Each scene shows the same named points in several views. A view is turned or mirrored, and shifted as a whole, has a little noise and may leave points out.

Scene 1
View 1
sulu: [ -8   8   2   8   2  -4   1   2 -14   6  -2  -9   4   9  -3 -11  11  -6
   8   3   2  -4  11 -13  12   8]
kibat: [ -4  13   1   3  -7  -1   7  -4  -9   4  -7 -11  -7   8  -3  -7  23   0
   3   7   8  -7   4 -17  11  13]
gezog: [-15   0  -6  17  15 -13  -4  13 -23  11   1 -10  11  13 -10 -10   1  -3
  11   0  -3  -8  12  -7   8   3]
korom: [-11   2   2  13  11  -9  -5   8 -18   9   1  -9  13  10  -7 -14  -1 -11
  12   0  -3  -2  16  -9   9   5]
Zede: [-12   4  -7  14   6 -10   2   8 -20  10  -3 -14   1  13 -10  -7  11   3
   8   2   2 -12   5 -11   7   6]
tigi: [ -4   8  12   5  -2  -1  -9   2 -11   2  -7  -7   0   3  -3 -15   1 -13
  10   9   3  16  20  -7  12  12]
ladid: [-11   8  -4   8   4  -8   3   4 -18   6  -3  -5   1  12  -6  -7  13   1
   4   5  -1  -9   7  -9  10  10]
Kulav: [  0  11  11   3 -15   3  -5  -2 -10   0 -14 -15 -16   0  -7 -10  10  -7
   6  14  12  16  13  -9  11  16]
Nasuz: [-12   3   4   8  14 -10 -11   9 -18   2  -1   3  14   7  -3 -15 -12 -13
   9   4 -10  12  24   1  12   9]
fovom: [ -9   8   0   8   4  -5   1   3 -16   5  -5  -7   1  10  -5  -9  10  -2
   5   4   1  -5   9  -9  10  10]
vebur: [ -7  10  -1   3   4  -4   5  -1 -11   2  -2   0   5  11   0 -10  15  -3
   3   5  -1  -6   8 -13  12  11]
Vafep: [-11   5   2   9  13  -9   0   5 -14   9   5  -5  18  11  -3 -14   5 -11
  10  -2  -5  -9  15 -14  12   5]
mifik: [ -9   5   4   8  10  -8  -2   4 -12   8   5  -7  17   9  -1 -16   3 -14
  11  -1  -4  -4  18 -16  11   5]
Dinev: [ -4  11   2   4  -8  -1   0  -1 -12   1 -12  -9 -12   7  -5  -6  15   1
   3  11   6   2   7  -7  11  15]
View 2
sulu: [ 12   2   4   7 -12   1   1  -2  -2   4  -7   1   0   2  -4   2 -14  -9
   1  16  -1   4   0  -1  -6   3]
gezog: [ 19   5   6  10 -15   7   1  -1   1  -5  -5  -6   5   3   4  -8 -26  -7
  -9  12   6   4  -9  -5 -22   3]
Zede: [ 17   0  14   7 -15   4  -4   3   9  -6  -8   0  -4   7   6  -2 -24  -7
  -4  10   9   2   3  -7 -16   1]
Vafep: [ 16   3   3   9 -14   1   3  -1  -6   4  -4  -1   7  -1  -1  -1 -18  -9
  -5  14   5   7 -11   3 -15   5]
mifik: [ 16   5   0  11 -10   1   4  -3  -6   8  -5  -3   8  -1  -5   0 -16  -8
  -4  15   3   6 -10   1 -11   6]
tigi: [  9   8  -4  11  -6   2   4 -10   0   4  -9  -8   1   8 -10  -2  -8  -6
   3  20 -12   2   6 -12   4   1]
Dinev: [  6   0  11   4 -12   1  -4  -2  12  -2 -12   3 -14  12  -3   4 -11  -9
   5  17  -6  -2  16 -11   1  -2]
fovom: [ 12   0  10   6 -14   1   0   0   4  -2  -8   2  -5   6  -1   1 -17 -10
   0  14   0   2   2  -4  -9   1]
vebur: [  8  -2  10   3 -16  -2  -1   1   1   1  -7   9  -7   2  -3   5 -13 -13
   1  17   0   3   1   2  -6   1]
korom: [ 17   6   1  13 -11   4   3  -3  -2   1  -6  -6   7   2  -1  -5 -20  -6
  -5  14   1   5  -8  -5 -14   4]
Nasuz: [ 12  11  -7  12 -16   3  13  -9  -8  -2  -6 -11   9   4  -9 -12 -15  -8
  -8  22 -14   5 -14  -7 -10  -2]
View 3
Kulav: [  7  13   7   3  14  -5   5   6   1  15 -17  -3 -14  -5 -10   2  -2 -10
   4  -3  -3  -4  -2  -1  -3  -8]
gezog: [-13   9 -21  11  -6 -28 -12   5  -8  13  -3  12   6  18   5   7 -10   1
 -11  -4  -3  -1   0  10   3  -4]
sulu: [ -1  11  -8   0   3 -24  -5   2  -4  12  -2   4  -4   9  -5   2  -4  -2
  -7  -3  -6  -2  -4   7   7  -6]
tigi: [  0  14  -1   2   4 -21  -1  11   6  21 -15   0  -4  -1  -2   5  -3  -9
   2  -5  -5  -8  -9   4  -3 -11]
vebur: [  1  13  -9  -5   8 -24  -8   3  -3  11   2   0  -5  12  -7   3  -4  -1
 -12  -3  -7  -4 -11   3  15  -5]
ladid: [ -2  12 -13   3   7 -19 -10   2  -8  10  -1   4  -4  17  -5   4  -7   1
 -13  -2  -4  -1  -3   2  11  -1]
Nasuz: [-10  15 -18   7  -3 -31 -13  20   6  30 -16   3   8  11   9  11  -8 -11
  -5  -5  -7 -11 -16   3  -2 -10]
Dinev: [  4  12   0   2  16  -8  -1   2  -5  11  -9  -1 -12   6 -12   2  -4  -4
  -6  -2  -3  -1  -1  -3   7  -5]
korom: [-11  11 -16   7  -6 -31 -10   7  -1  17  -6   8   4  11   6   6  -7  -4
  -6  -5  -4  -4  -4  13   2  -8]
kibat: [  6  11  -1  -5  14 -15  -1  -4  -7   4   1  -1 -13   7 -14   0  -2   2
  -8  -3  -6   0  -1   3  14  -3]
Vafep: [ -8  11 -16   1  -6 -38 -11   5  -2  14   0   6   5  13   4   4  -5   0
  -9  -5  -8  -4 -10  14   9  -8]
View 4
kibat: [  9   2  11  -9  -5  10   2   1  16   9   9   0  -6 -13  -3   3  10  -8
  -1   1  -9  -3  -1   1  -5   0]
Kulav: [ -5 -15  -3  -3   4  11  -7  -3  12   3   8  -1  -4 -12  -4  -3  12 -10
   9  18  -3  -7  14   6  -8   0]
tigi: [ -4 -14  -6   5  -2   2 -11  -1  13   5   3   0  -5 -11  -6 -11   4   3
  16   8   1  -5   5  -4 -15   1]
Dinev: [  4  -3   6  -6  -4   8  -1   0  10   9   8  -5  -3 -15  -6   2   9  -9
   4  10  -3  -8   4   3 -10   3]
ladid: [ 10   1   6  -2 -13  -1   5   3   7  12   3  -4  -1 -14  -7   2   2  -1
   2  -3  -1  -5  -4  -8 -17   6]
fovom: [ 10   0   4  -2 -14  -2   5   5   7  11   1  -3   1 -13  -6   2   1   0
   1  -4  -1  -7  -3  -8 -18   6]
Nasuz: [  0 -11  -9  15 -14  -9 -12   3   4  12  -5  -4  -2 -12 -12 -14  -8  13
  23  -1   8  -6  -2 -12 -27   8]
sulu: [  7  -3   2  -1 -10   0   0   4  12  10   2   3  -4 -11  -5  -4   3   3
   5  -4  -4  -3  -3  -8 -14   2]
korom: [  4  -8  -7   6 -14  -7   2   6   9   7  -5   4   1 -10  -5  -7  -5  11
   8  -7   2  -3  -3 -14 -23   4]
mifik: [  5  -6  -4   6 -13  -6  -3   5  13  10  -2   7  -5  -8  -6 -11  -4  13
  10 -12  -2   0  -8 -15 -17   1]
vebur: [  9   3  10  -1 -11   1  -3   1  12  15   6  -2  -7 -13  -7  -2   3   1
   7  -6  -4  -3  -8  -7 -11   3]
gezog: [  9  -4  -5   4 -19 -11   9  10   5  10  -7   2   5 -11  -7  -2  -7   9
   3  -9   4  -6  -4 -16 -27   7]
Vafep: [  8  -2  -1   6 -16  -6   0   6  12  11  -1   5  -3 -10  -6  -8  -4  12
   8 -14  -1   0 -10 -16 -18   2]
Zede: [ 11   0   1  -4 -15  -3  12   9   5   8  -2   1   5 -12  -5   4   1   1
  -5  -4  -2  -6  -1  -9 -20   5]
View 5
mifik: [ -8   1   2 -14 -24 -17 -14   4   1   4  -5   9   2  13   6 -11  -8   4
  -4  -2   2   7  -1  -3  10   8]
fovom: [ -6  -5   1 -12  -5 -16 -12  -2   2   2  -8   9   4  12   2 -16   2  10
 -11   7  -2   3  -1   0  11   1]
Nasuz: [ -1   6   6 -14 -28  -2 -15  -4  -4  -1   3   8   0   6  13 -18 -12  12
 -12  -7   8  -6  -2 -14   9   6]
Vafep: [-10  -3   1 -13 -20 -18 -18   7   0   5  -5   8   0  13   3 -13  -9   6
  -5  -3   1   8   0  -4  11   8]
Dinev: [  0  -6   0 -13   2 -16  -3 -14   4  -4 -12  10   7   9   1 -13  13  11
 -15  17  -3   0  -5   6   8  -4]
korom: [ -4   0   6 -10 -16 -12 -16   5  -4   1  -4   5   1  10   8 -14  -7   7
  -6  -3   3   4   2  -5  10  10]
Zede: [ -5 -10   5  -7   6 -16 -16   6  -2   1 -10   5   3  13   0 -18   1  10
  -7   4  -5   8   2   0  11   6]
gezog: [ -6  -4   9  -7 -10  -8 -22   9  -5   2  -3   5  -2  10   6 -20 -10  11
  -7  -7   1   5   4  -9  11   9]
Kulav: [ 10   3   3 -15  -5 -12   7 -20   3  -7 -14  10  10   6   9  -6  19   6
 -13  19   4  -6  -5  10   5   0]
vebur: [-12  -6  -6 -15 -11 -22 -12  -5   6   3  -7  12   4  12  -2 -15   0  10
 -13   8  -4   7  -6   1  10  -1]
ladid: [ -8  -9   0 -10   0 -17 -15  -1   2   1  -8   9   3  11  -1 -19   0  12
 -12   6  -5   5  -2   0  10   1]
kibat: [ -8  -8  -4 -14   2 -25  -4  -8   7   0 -15  12   8  12  -3 -10  11   7
 -12  18  -7   7  -4  11  10  -4]

In a view up to two points have been moved. Name them for each view, in the order of its rows, or write none.
view 1 => none
view 2 => sulu
view 3 => none
view 4 => fovom
view 5 => gezog
